Each row is a point on a landscape with many valleys, with its height.
From any point a ball rolls to the lowest of the 2 points nearest to it. It stops when none of these is lower. Distance is the straight distance between rows; heights are no part of it.
k_162 (h 1.71): [108 146 181 152  85  91 122 126  68  81 128 135 124 113  60 186 150 160
 158 100 136 162 144 133 118  97 127 115]
k_983 (h 3.96): [125 163 130 126 111 139 118  72 150 103 141  99 117 193 124 131 181 148
  92 115 151 166 120 146 128 114 107  57]
k_289 (h 5.16): [106 111 127 119 169 181  64 102 124  97 184  98 116  92 115 119 155  98
  89 113 124 104 126 108 153 105 123 140]
k_849 (h 7.59): [191 136 145  62 175 132 113  80 141  99 188  97 112 117 126 145 140 140
 148 133 103 116 142 117 157 113  97 126]
k_273 (h 4.90): [102 139 125 111 147 129 109  63 206 119 114  68  76 134 127  70 184 129
 116 151 132 156  87 119 103 112  69 109]
k_928 (h 5.54): [ 94  83 164 123  94 153  87 160 154 141 132 160 100 125 189 127  94 111
 117 146 137 148 149 158 136  94  96  38]
k_436 (h 2.94): [127 157 128 150 110 110 148  77  58  67 142 113 166 117  45 168 168 165
 112  97 135 138 134 126 141 128 149 147]
k_932 (h 5.22): [107 131  63 116 147 140 118  53 199 121 103  89  91 122 124  73 199 107
 112 154 123 138  91 105 110 134 100 123]
k_152 (h 5.52): [105 128  89 113 164 157 100  77 179 123 141  86  87 111 119  79 174  88
 107 143 108 100  87 104 124 131  95 163]
k_800 (h 5.80): [183 120  44  64 171 108 159 108 146 152 100 142 123  83 152 100 125 129
 183 161  86 101 118 120 141 155 117 195]
k_457 (h 5.02): [ 70 135 119 203  58 110 141 149 116 123  91 154 140 196  94 141 119 130
  71 102 168 174 135 148  98 117 198  87]
k_376 (h 5.42): [ 60 135 117 195  57 118 147 165 144 126  69  96 111 161  96  79 122 131
  85 120 167 144  98 129  75 128 173 117]
k_675 (h 1.79): [145 173 131 151 136 117 170 106  66  95 153 103 177 118  82 154 144 147
 122 101 127 105 121 112 146 141 167 190]
k_215 (h 2.67): [ 68 200 130 168  94 129 167 150 123 136 116 117 117 205 116 127 136 131
  93 100 148 141 107 108  81 146 134 139]
k_978 (h 5.82): [ 81  83 184 139 102 116  81 153 140 119 121 151  97  89 150 137 101 120
 152 147 131 151 142 141 132  79 122  81]
k_566 (h 4.79): [ 88 159 157 179  46 100 171 157  88 127 102 152 148 207  94 163 113 154
  93  83 174 167 141 141 103 118 167 107]
k_513 (h 1.18): [156  71 120  71 143 115  92  82 197 125 119  96  73  97 156  90 129 140
 147 175 132 125 118 131 132 115  97 115]
k_349 (h 5.49): [ 57 122  94 155 136 150  89 157 168 172 121 178 104 156 170 116 134  83
  89 154 116 160 125 135 119 124 111  87]
k_482 (h 3.70): [160 146 123 149  99  87 192  89 131 110  85  94 149 156  77 136 134 187
 127 111 164 151 123 145 112 137 150 116]
k_415 (h 7.43): [121 116 114 140 127 125 124 185 143 170 114 135 115 140 164 107  86 111
 138 144 120 100 132 127 108 149 133 162]
k_5 (h 5.84): [ 80  98  99 158 115 153 116 143 200 158  90  96  95 165 153  56 120 106
  93 129 139 124 102 135 100 136 137 108]
k_864 (h 8.51): [178 119 136  83 157  96 129  87 120 109 125 115 129  56 126 146 131 134
 190 152  99 115 121 121 127 122 100 169]
k_499 (h 2.96): [121 113 142 143 108 121 117 108 104 109 137 143 148 167  99 158 139 157
 108 108 144 151 157 165 139 110 145  57]
k_859 (h 0.47): [150 185 152 132 128 130 167 146  71 123 161 134 182 149 100 170 112 148
 126 100 126  95 138 111 143 154 155 165]
k_220 (h 6.95): [121 141  77 147 148 182 135 163 158 155 133  95 112 171 141  73 122  96
 102 122 119  88 100 114 114 167 123 170]
k_290 (h 3.38): [ 45 179 183 170 104 117 112 163  94 118 136 134 104 121 120 155 150 119
 153 128 130 168 102  99  83  95  91 140]
k_259 (h 2.38): [ 92 218 173 109 131 149 125 184 141 154 164 143 103 198 176 133 109 119
 140 128 120 141 115 133 100 143  68 131]
k_902 (h 0.95): [111 110 161 121 120  92 117 123 141 121  91 103  85  59 119 111 126 134
 190 150 129 143 121 124  89 107 101 161]
k_991 (h 6.06): [ 79 135  56 155 132 118 148 109 124 161  74 171 149 111 149 116 175  91
 128 178 121 157 107 111  88 153 116 147]
k_872 (h 2.47): [ 88 133 118 175 142 159 132 129  62 122 173 149 181 109 114 150 153 106
  82  94 120 121 144 111 154 147 167 133]
k_386 (h 8.08): [135  58  82 128 154 155  90 155 114 138 151 148 144  61 134  94 121  88
 131 147 113  98 131 117 157 148 160 186]
k_266 (h 6.14): [160 108  82 125 146 132 148 142 107 158 125 170 172 116 148 141 133 101
 141 130 109 121 136 133 140 146 144 125]
k_809 (h 6.43): [141 165  61 140 145 137 155 103 116 128 129 126 156 116 120 116 176 118
 131 139 106 105 123 108 122 157 128 177]
k_848 (h 4.86): [133 159 108 129 109  71 184 145 163 174  57 129 115 140 163 116 117 149
 181 148 121 147  98 131  94 148 113 120]
k_387 (h 4.47): [111 150 155 120 124 130 105  81 179 103 117  76  75 163 110 102 166 142
 113 120 138 152 109 145 121 113  85  88]
k_942 (h 6.97): [169  37 155 110 165 158  99 146 125 105 165 123 148  65 124 108  84 117
 118 132 142  99 155 138 176 128 176 130]
k_672 (h 0.44): [ 84 120 188 157  80 102  92 127  76  74 151 161 134 109  77 182 133 152
 139  94 158 186 154 134 161  71 119  71]
k_838 (h 3.11): [182 180 146  63 162 136 148 141 147 147 146 126 110 168 164 170 121 130
 168 130 104 118 137 135 137 132  82 119]
k_369 (h 5.68): [ 79  92  82 122 140 149  83 132 165 161 111 162  94 103 181  94 147  83
 114 174 108 137 122 107 125 130  93 135]
k_987 (h 1.95): [123 102 165 150 104 115 115 107  70  92 143 149 158 113  86 179 139 160
 112  86 163 160 180 155 179 115 159  73]
k_786 (h 5.40): [164  94 176 110 112 135 122 165 122 149 146 160 139 138 158 159  75 147
 140 115 129 125 169 160 173 107 138  69]
k_771 (h 7.66): [141  70 124 123 129 129 119 197 147 167  98 147 142  77 158  95  73 103
 153 151 112  77 130 128 123 140 153 181]
k_308 (h 4.04): [135 120 179 118 129 171  99 121 151  78 165  67  81 154 116  98 117 137
  85  93 154 110 132 151 145 109 129  83]
k_341 (h 1.81): [117 144 100 183 119 163 147 174  82 145 145 147 177 167 132 142 124 103
  80 100 127 108 128 121 140 165 177 147]
k_913 (h 4.51): [179 144  99 109 108  82 198 105 172 166  78 107 125 153 143 111 131 174
 146 141 132 148 117 159 108 152 132  98]
k_202 (h 4.92): [241  85 110  73 168 124 128 105 148 131 126 121 130  99 141 123  93 149
 163 151 120 102 137 155 166 144 133 112]
k_615 (h 4.49): [121 157 158 164  75  95 186 160 130 142  96 129 124 194 113 128  92 161
 117  97 159 155 131 151  98 122 155 106]
k_525 (h 6.29): [205  72  55  53 187 122 112  97 156 146 131 143 135  79 140 113 133 125
 157 181  88 112 126 117 151 146 125 182]
k_10 (h 2.91): [173 162 132 122 117 104 166 102 112 124 114 122 157 154 103 160 132 170
 137 111 137 135 134 130 136 117 122 126]
k_391 (h 4.17): [135 147 114 133  84  80 187  88 160 138  58 110 133 152 114 109 127 178
 133 137 150 166 132 150  88 137 144  88]
k_316 (h 1.84): [110 230 148 140 148 134 152 148 117 150 144 153 129 193 154 163 144 124
 138 127 116 144 120 107 109 138  88 137]
k_424 (h 5.31): [ 94 105 128 135 114 147  94 157 141 168 107 186 133 149 178 140 104 104
 120 144 126 163 155 145 126 118 124  75]
k_59 (h 3.87): [131 100 163 148 108 101 138 153  71 118 131 164 180  75 119 166 105 138
 153 117 130 131 157 150 132 109 153 142]
k_941 (h 5.55): [112 117 145 111 157 144  90  92 113  99 161 122 121  93 115 149 172 109
 125 121 122 129 136 107 143 103 100 129]
k_562 (h 4.16): [ 88 148 180 163  57  86 154 181 130 143  83 142 113 165 118 136 104 145
 156 124 148 173 124 148  78 102 133  97]
k_166 (h 2.33): [136 176 115 154 121 164 158 166 106 150 160 154 168 210 139 158 105 125
  78  87 133 109 146 138 138 167 154 115]
k_245 (h 1.68): [154 154 155 125 137 146 154 160 105 140 144 138 158 162 143 161  97 147
 113  90 132  96 148 136 144 145 150 123]
k_344 (h 6.93): [179 101  81  60 208 148 100  81 142 120 163 126 119 107 133 129 147 115
 135 155  91 105 128 107 167 136 103 135]
k_326 (h 0.08): [117 101 163  90 117 114 106 109 168 126 104  98  76  93 138 108 137 129
 160 160 134 145 110 136 112  98  83 117]
k_980 (h 7.89): [140  57  96 120 161 181  98 179 143 156 129 162 140  92 174 116  91  77
 116 152 112  86 130 115 157 154 155 154]
k_134 (h 4.63): [115 126 140 138 146 169  89  99 114  81 174  83 116 147  99 127 140 121
  74  93 150 105 137 120 160 109 135  98]
k_621 (h 6.20): [ 98 159  84 158 128 119 156 114 112 134 112 156 163 125 113 130 189 108
 136 155 117 149 116 113  96 137 126 164]
k_287 (h 2.07): [190 168 163  78 138  96 159 120 116 153 142 137 129 157 142 178 113 171
 168 115 114 129 142 134 135 137  95 105]
k_614 (h 5.17): [150 182  94 103 127  82 180 125 178 174  75 117  93 127 165 104 151 144
 199 169 100 134  92  99  98 161  88 166]
k_355 (h 5.46): [158 130  60 103 152  98 164 113 167 175  84 152 108 100 161  91 144 133
 181 174 103 134  96 119 110 155 112 176]
k_799 (h 5.85): [176  53 150 122 140 111 108  99  94  86 150 129 178  60 107 147 119 158
 134 119 139 129 160 153 172  96 151  95]
k_360 (h 6.73): [149 154  65 143 153 150 176 110 146 139 129 101 130 153 124  80 139 110
  92 110 119  78 102 115 121 173 151 181]
k_592 (h 8.09): [184 127 171  82 144 108 125  84 113  91 145  99 131  93 115 159 138 152
 173 124 116 133 129 129 150  99  89 119]
k_936 (h 3.08): [152 100 125  75 149 138  99 142 145 159 131 157 113 108 183 132  94 108
 159 161 104 106 138 118 151 133 102 132]
k_783 (h 2.62): [ 87 180 162 165  96  98 133  85  58  74 139 119 146 128  54 177 182 153
 120  93 155 171 139 114 110  99 117 147]
k_54 (h 5.89): [146 137  98 104 171 152 117  81 156 103 151  78  94  96 100  77 158 101
 121 132  95  73  96  85 129 138 110 205]
k_543 (h 5.67): [208  88  84  95 167 136 140 126 128 143 129 134 164 102 145 114 101 128
 126 134 110  85 132 139 165 150 166 149]
k_398 (h 3.99): [196  85 121  71 156 109 125 116 118 138 124 154 138 113 171 161 118 142
 170 160 114 115 143 137 156 133 109 113]
k_929 (h 3.13): [129 114 140 160 129 138 135 130  59 113 151 158 201  85 111 152 122 121
 117 102 131 123 147 124 161 143 178 144]
k_822 (h 6.96): [206 139 127  94 179 136 134  98 110  76 168  79 139  87  98 120 116 133
 133 103 125  64 111 108 160 138 148 201]
k_478 (h 4.87): [120 131 174 129 111 120 117 171  93 160 149 193 156 153 168 195  87 121
 156 119 128 144 164 153 152 113 118  83]
k_388 (h 8.28): [116 108  87 132 149 131 117 139 115 141 142 139 145  53 128 121 138  91
 149 147 101  95 113  92 119 147 139 220]
k_891 (h 3.01): [ 43 175 146 183  94 117 145 153 112 114 111 112 115 149 102 128 152 113
 104 125 140 147 105 105  84 114 121 153]
k_459 (h 6.52): [176  56 156 132 135 124 110 137 102  92 147  98 167  63  93 118  85 147
 129 117 147 106 146 138 156 118 190 139]
k_970 (h 2.31): [ 96 235 132 156 113 133 158 155 126 158 126 152 137 226 128 156 135 130
  96 109 137 164 126 123  94 154 108 117]
k_644 (h 5.63): [ 94 136 114 171  98 141 147 141 161 128  97  87 112 166 106  66 126 127
  79 118 155 118 105 135 107 142 156 116]
k_606 (h 3.52): [ 85 142 116 156 102 147 114 102 137 120 135 145 131 187 116 142 166 130
  73 105 153 169 140 141 126 126 143  51]
k_276 (h 3.77): [ 90 162 195 142  91  95 124 169 115 123 122 128  94 142 134 136 113 134
 162 131 133 163 123 135  97  93  89 121]
k_295 (h 5.06): [184  80 169  98 124 103 106 138  98 115 135 150 141  93 140 155  89 152
 156 126 131 131 167 164 160  94 139  72]
k_331 (h 3.53): [127 117 145 115 131 158 113 148 156 124 139  84  95 174 133 114 106 138
  99 116 145 124 132 148 129 130 128  85]
k_542 (h 5.23): [ 34 132 130 212  67 139 126 156 115  98  99 127 123 160  89  99 113 122
  53 103 157 156 120 124  97 109 178 105]
k_652 (h 2.95): [116 178 162 114 136 158 127 154 154 135 144 112  93 221 157 123 120 137
  94 109 139 124 129 135 106 139  86  90]
k_271 (h 5.94): [102  84 156 117 137 137  68 121 116 108 141 136 102  62 131 136 123 106
 142 149 122 121 135 117 127  95 122 132]
k_179 (h 5.88): [ 91  84  88 144 121 120 107 126 134 139  93 155 132  82 148 111 144  96
 144 166 114 145 131 124 111 122 127 149]
k_572 (h 2.23): [152  57 120  50 159 144  78 113 181 143 137 129  81  88 180 109 102 117
 157 179 119 106 134 123 156 126  94 144]
k_683 (h 4.36): [125 131 161 153  95 102 139 188  72 157 120 196 157 106 143 163 102 134
 159 120 116 139 154 141 129 119 144 124]
k_212 (h 6.44): [164 108 127 103 184 160 105 101 137  96 183  84 134  74  84 112 122 103
 116 123 101  62 109  99 146 144 151 198]
k_613 (h 7.18): [137 109 115 152 140 159 129 168 133 142 153 109 129 127 129  86  97 104
 121 106 127  67 110 110 133 147 152 177]

Where does a ball stop that starts at each point below?
k_621 -> k_424
k_212 -> k_672
k_644 -> k_316
k_592 -> k_287
k_614 -> k_287
k_980 -> k_424
k_786 -> k_341
k_822 -> k_672
k_271 -> k_316
k_562 -> k_316
k_266 -> k_326
k_543 -> k_326

Call two points neighbours if one is among the 2 nearest of the other. Go from one point of each pair to the other, from neighbour to neighbour, staying as low as possible. Name the highest point that can't be avoided.
k_295, k_341 -> k_786
k_672, k_859 -> k_436
k_859, k_341 -> k_166
k_424, k_316 -> k_271
